Each row is a point on a landscape with many valleys, with its height.
A ball rolls from a point to the lowest of its 2 nearest points, and stops where none of them is lower. Distance is the straight distance between rows; heights are no part of it.
Zef (h 351): 97	118	122	113	158	114	148	108	156	133	136	131	139	121	112	64	111	140	106	179	91	128
vupuz (h 496): 94	112	125	93	136	123	169	167	133	121	157	149	143	116	127	121	135	131	142	139	111	134
kazek (h 368): 127	116	136	118	144	144	118	97	149	140	115	144	107	141	135	130	121	135	127	123	136	145
rep (h 226): 154	169	123	150	145	87	104	147	101	162	145	163	101	147	137	133	127	141	137	175	170	105
risom (h 376): 176	101	159	152	131	136	131	116	134	137	133	144	145	105	139	158	146	143	90	95	132	109
milem (h 428): 132	95	126	124	105	149	134	113	141	88	93	112	126	131	128	126	121	132	108	116	114	154
bagun (h 247): 104	115	121	115	121	119	171	195	107	130	183	155	152	122	139	155	167	124	134	102	129	129
doma (h 136): 131	126	129	141	105	178	97	134	93	143	138	127	128	141	142	167	149	132	156	102	144	125
batid (h 304): 114	165	121	122	130	114	123	114	142	123	126	106	126	127	113	106	125	104	156	130	118	120
Vabu (h 471): 106	152	111	108	147	119	123	131	123	134	136	144	97	165	113	128	112	140	170	178	144	146
zup (h 470): 155	117	137	144	110	125	143	131	125	113	119	126	150	104	133	134	132	115	108	82	113	122
tal (h 472): 145	159	120	147	109	137	105	117	121	126	100	102	138	137	134	126	131	105	138	82	135	124
bimep (h 193): 168	73	127	139	103	119	152	127	135	95	95	111	152	130	113	125	102	118	78	108	112	142
sabi (h 413): 131	136	117	139	100	159	104	115	127	108	91	99	121	137	134	134	123	116	127	96	141	149
kuga (h 508): 139	168	93	138	162	99	127	164	100	128	133	165	99	144	136	137	124	137	151	174	151	121
feram (h 509): 93	101	127	100	122	135	170	157	132	104	161	131	137	113	130	124	150	123	144	110	111	136
peze (h 355): 104	169	124	131	124	110	111	131	121	127	122	104	119	135	119	104	117	111	157	140	122	130
nida (h 499): 132	125	128	130	111	138	143	126	127	104	118	117	136	114	136	128	126	117	127	89	116	123
vin (h 581): 79	137	116	101	135	129	129	114	135	126	126	120	112	147	101	108	113	147	146	186	127	149
lipo (h 437): 102	158	127	135	99	121	99	161	98	126	125	112	115	136	129	104	99	146	133	162	136	143
Tefes (h 632): 162	152	154	166	129	132	71	113	127	166	125	121	119	130	137	148	140	125	102	117	165	121
ruto (h 37): 99	155	120	110	150	106	128	120	137	130	134	122	107	145	100	113	121	119	160	161	126	126
Senu (h 277): 139	136	116	127	157	95	138	160	119	149	158	172	119	127	141	133	111	152	141	165	139	115
senev (h 598): 169	120	147	141	129	158	105	108	117	154	134	140	124	130	148	169	158	129	131	99	149	106
Tosur (h 312): 173	87	132	139	127	113	137	105	153	107	87	123	142	128	111	116	96	121	72	112	111	135
bab (h 421): 103	165	129	147	109	127	89	141	115	133	112	104	114	137	130	103	99	133	128	153	140	142
pabi (h 498): 133	162	97	124	163	110	124	148	100	129	140	170	92	162	129	148	123	132	172	176	156	128
Sife (h 236): 113	143	118	112	135	116	148	152	114	127	156	146	128	136	129	143	130	118	166	133	133	111
Gad (h 367): 129	132	131	138	102	113	145	151	124	101	122	107	155	98	132	99	128	111	118	98	105	111
tera (h 352): 143	73	113	104	102	137	156	97	150	72	101	101	131	131	96	140	123	104	117	121	104	145
dufel (h 195): 159	155	126	148	147	107	104	156	96	172	163	157	115	137	141	153	134	148	135	159	156	100
favi (h 579): 146	103	147	131	133	167	110	111	126	152	123	156	119	133	143	169	143	141	132	105	147	131
vis (h 494): 132	172	129	149	113	133	90	124	112	140	115	106	127	146	138	131	132	105	144	113	148	126
sed (h 420): 107	163	111	112	116	105	142	150	115	109	147	102	138	119	120	109	119	110	169	137	109	113
Suk (h 283): 127	110	148	137	109	130	158	168	107	121	156	137	160	93	142	144	168	130	107	85	118	124
gisel (h 513): 94	123	127	126	136	137	119	101	139	147	114	118	124	138	121	87	95	158	87	158	127	154
vonok (h 201): 127	115	130	130	128	148	137	160	101	151	169	154	139	128	150	178	161	132	151	104	141	112
kudeg (h 484): 102	118	130	107	134	122	147	155	122	129	151	149	138	113	132	114	111	144	137	138	110	129
fizi (h 227): 112	126	120	125	126	131	153	176	98	144	181	158	146	123	142	172	169	123	145	101	144	112
ped (h 493): 111	84	113	88	120	150	152	102	150	85	107	102	133	106	106	112	140	129	118	150	94	146
kiv (h 469): 91	113	123	108	134	123	143	150	125	125	142	133	132	117	126	90	103	159	128	166	104	141
mim (h 208): 114	148	96	103	144	105	153	150	113	115	157	143	116	135	119	140	124	114	181	147	125	112
ruko (h 495): 112	84	117	100	120	133	154	107	155	77	113	99	147	94	108	97	145	119	121	165	78	137
posad (h 339): 131	113	135	138	102	129	133	160	117	93	117	103	154	92	145	107	127	126	94	100	104	125
befos (h 251): 139	140	137	138	147	103	120	151	114	170	149	159	121	126	140	130	111	151	119	154	137	112
lagaf (h 565): 138	149	131	165	126	136	89	109	146	130	84	108	118	138	123	124	115	110	96	108	154	141
Labif (h 284): 163	93	128	133	143	107	143	87	163	115	95	125	141	129	109	100	106	125	73	135	116	136
lokag (h 85): 173	76	131	141	97	128	145	119	129	105	93	113	139	129	118	152	106	122	85	99	128	137
menib (h 302): 143	104	139	124	131	151	135	94	145	127	100	137	126	134	133	131	119	138	104	114	127	151
nesod (h 264): 107	100	140	123	118	136	167	181	115	133	165	150	147	105	141	150	176	134	115	100	125	138
fudi (h 415): 106	127	131	110	153	143	117	102	152	154	124	146	101	154	128	131	115	133	143	142	137	143
tagag (h 446): 104	125	118	107	149	134	117	114	133	156	139	151	102	159	126	135	109	144	151	165	144	143
rapu (h 455): 110	92	124	103	141	128	163	120	157	96	127	117	146	94	111	83	136	122	112	161	78	133
biko (h 533): 158	147	136	157	126	132	95	108	133	135	96	115	120	131	131	137	126	112	105	100	141	129
lagim (h 541): 94	120	120	92	134	136	147	136	140	117	145	128	125	130	118	132	125	135	165	145	115	138
mapa (h 344): 159	88	162	142	128	130	150	131	134	135	128	150	151	97	145	147	144	150	83	99	126	122
veg (h 301): 139	105	161	155	111	133	138	172	110	131	147	131	166	86	143	139	151	150	90	100	110	117
sezir (h 340): 106	143	125	123	112	150	101	108	145	107	92	92	114	138	107	115	116	125	127	139	132	161
nuni (h 121): 132	139	122	126	134	131	118	145	93	155	147	154	115	148	139	158	131	132	171	145	148	118
voz (h 318): 144	110	145	158	95	139	131	162	106	108	122	118	161	84	139	128	140	139	96	94	107	125
tomev (h 633): 171	157	146	159	137	123	81	113	133	163	137	126	126	126	145	149	149	122	120	104	149	103
nam (h 328): 140	137	138	119	146	109	136	141	123	155	160	161	130	117	148	147	144	120	138	111	138	101
Tib (h 298): 125	117	137	115	152	122	153	152	135	147	160	164	133	116	141	145	141	125	139	115	128	111
Pep (h 523): 91	107	120	96	120	150	158	138	134	101	145	123	126	120	127	140	145	127	164	119	111	132
kolil (h 489): 85	138	126	133	138	123	115	120	132	147	116	123	116	143	117	92	102	155	117	178	132	149
tik (h 394): 99	164	114	111	128	111	131	145	110	107	132	101	113	132	108	105	114	116	164	159	115	123
mipo (h 373): 115	142	117	139	104	151	94	117	135	100	88	86	113	134	121	120	114	117	113	126	147	159
vife (h 403): 115	157	122	126	113	109	143	143	125	104	130	102	145	115	127	96	123	106	144	110	106	116
Vomu (h 39): 145	112	117	107	132	137	140	66	162	96	88	101	115	143	93	142	128	102	129	120	120	142
rezib (h 411): 165	117	152	150	134	128	118	118	136	144	122	140	138	116	146	134	131	137	95	103	124	115
dovot (h 615): 162	147	136	148	126	134	102	109	119	162	136	129	135	135	152	160	159	119	141	98	151	107
beg (h 563): 144	98	154	141	120	162	122	132	113	146	139	149	135	116	144	165	150	148	129	101	134	124
Lapav (h 168): 131	114	126	130	116	166	113	143	90	144	157	142	131	141	148	179	163	140	166	106	145	116
fizev (h 160): 148	138	131	135	139	120	110	150	101	166	158	159	119	129	143	160	137	142	148	138	148	102
dopum (h 173): 132	138	126	138	113	166	107	124	111	136	120	122	123	139	143	150	143	123	157	100	141	125
kolud (h 596): 134	153	142	165	137	116	88	99	153	150	100	121	111	145	131	120	122	110	91	129	164	136
pasef (h 362): 158	139	137	130	138	109	133	133	134	160	156	155	143	118	150	154	160	119	138	94	144	86
mabeg (h 524): 130	141	137	135	111	125	150	141	121	121	142	119	152	110	142	132	143	117	138	87	119	112
toti (h 169): 118	131	128	111	136	144	123	130	120	144	145	148	114	150	140	154	127	125	172	122	140	123
tad (h 216): 164	88	138	131	118	140	146	102	138	113	99	135	133	129	124	140	111	134	94	107	120	140
Zefe (h 562): 94	128	120	102	133	140	128	114	138	123	132	117	115	134	107	113	118	138	153	161	118	144
nikuv (h 445): 88	123	122	110	129	130	126	122	140	126	133	118	128	123	117	76	101	153	115	178	105	145
nufa (h 616): 138	158	150	174	133	127	72	111	135	169	110	120	117	143	133	130	126	114	99	126	169	128
movis (h 391): 157	82	116	118	102	143	145	103	145	79	93	109	127	139	111	133	110	122	110	113	113	149
leza (h 289): 116	138	119	122	122	138	108	101	151	95	100	88	117	130	104	109	123	108	128	126	121	145
kesut (h 194): 125	131	113	120	132	143	119	79	155	92	85	86	111	145	90	129	132	92	126	126	133	148
vur (h 392): 108	169	137	147	125	109	98	130	123	133	120	104	115	146	119	104	106	115	138	139	142	131
Tigil (h 319): 140	94	168	138	129	133	143	151	123	140	148	146	156	88	142	144	146	152	91	105	120	119
tud (h 488): 119	155	108	115	143	125	120	145	107	130	138	155	95	167	126	146	124	127	178	161	157	129
Tuteb (h 257): 154	147	107	140	164	85	123	158	113	157	149	179	100	135	146	135	120	151	139	177	160	110
kulet (h 551): 132	112	145	137	116	152	142	138	114	136	144	142	142	113	148	158	159	131	126	90	131	120
Tidok (h 229): 137	141	137	122	128	141	112	121	122	147	129	137	116	140	138	148	138	111	150	105	149	118
miz (h 220): 154	151	142	156	145	101	92	151	106	175	155	140	118	128	139	138	124	151	120	162	155	103
bel (h 269): 106	122	131	105	142	117	160	158	126	129	164	153	135	122	129	146	145	119	149	109	128	119
zoko (h 539): 140	135	130	144	106	145	142	141	105	136	143	124	154	113	146	158	163	123	136	77	128	110
faz (h 468): 140	182	130	144	122	108	101	121	121	148	126	113	128	140	132	121	126	106	139	102	139	112
Leke (h 402): 148	160	129	131	133	109	126	125	125	153	136	138	135	128	151	142	147	112	149	96	138	88
rop (h 463): 118	83	123	101	121	158	146	101	151	87	107	111	123	126	118	130	128	135	125	132	110	159
Kovuz (h 442): 136	150	111	147	91	154	103	128	119	109	104	91	132	136	136	141	134	116	136	88	140	130
zapu (h 138): 137	94	130	131	145	116	142	94	163	112	101	121	140	118	119	74	107	134	75	150	104	138
Vuv (h 192): 118	160	130	122	155	97	120	107	154	137	127	116	113	134	99	104	125	108	143	149	110	124
vezin (h 487): 96	113	115	125	123	137	121	101	150	126	114	114	138	127	121	61	101	163	69	163	113	154
gef (h 275): 115	110	128	120	152	118	144	97	164	125	120	122	141	115	118	62	106	147	87	170	91	142
Gopi (h 303): 147	72	120	106	114	136	182	88	152	76	113	114	131	132	102	149	133	108	130	119	113	139
Kas (h 449): 107	156	124	131	121	109	116	152	95	127	128	128	110	143	122	107	95	150	137	176	135	138
nel (h 466): 87	115	122	114	128	129	129	120	136	138	134	127	140	127	124	57	95	166	87	173	105	147
rotaz (h 410): 94	97	126	101	137	130	144	121	151	116	127	117	141	107	119	75	112	142	114	168	88	136
tilir (h 151): 112	152	104	100	167	100	141	129	128	127	151	143	104	142	106	130	126	121	172	161	123	117
vinul (h 503): 160	160	124	158	117	125	100	109	125	137	101	107	140	127	137	137	133	104	115	89	138	110
gemo (h 207): 154	81	122	110	133	132	162	73	165	91	102	120	121	144	94	144	129	112	119	128	110	147
seze (h 467): 93	149	119	122	137	115	118	139	122	136	124	120	103	150	116	104	101	147	136	182	139	150
tisu (h 435): 140	174	124	138	129	98	123	119	132	151	131	120	134	131	144	123	140	100	146	101	132	97
tero (h 443): 152	114	149	144	130	119	137	129	132	126	116	138	142	105	134	127	130	124	103	101	116	118

Where does a ball stop that starts at each point below?
vis -> ruto
kolil -> ruto
nesod -> doma
nufa -> Vomu
tud -> lokag
Tib -> ruto
rop -> Vomu
Senu -> nuni
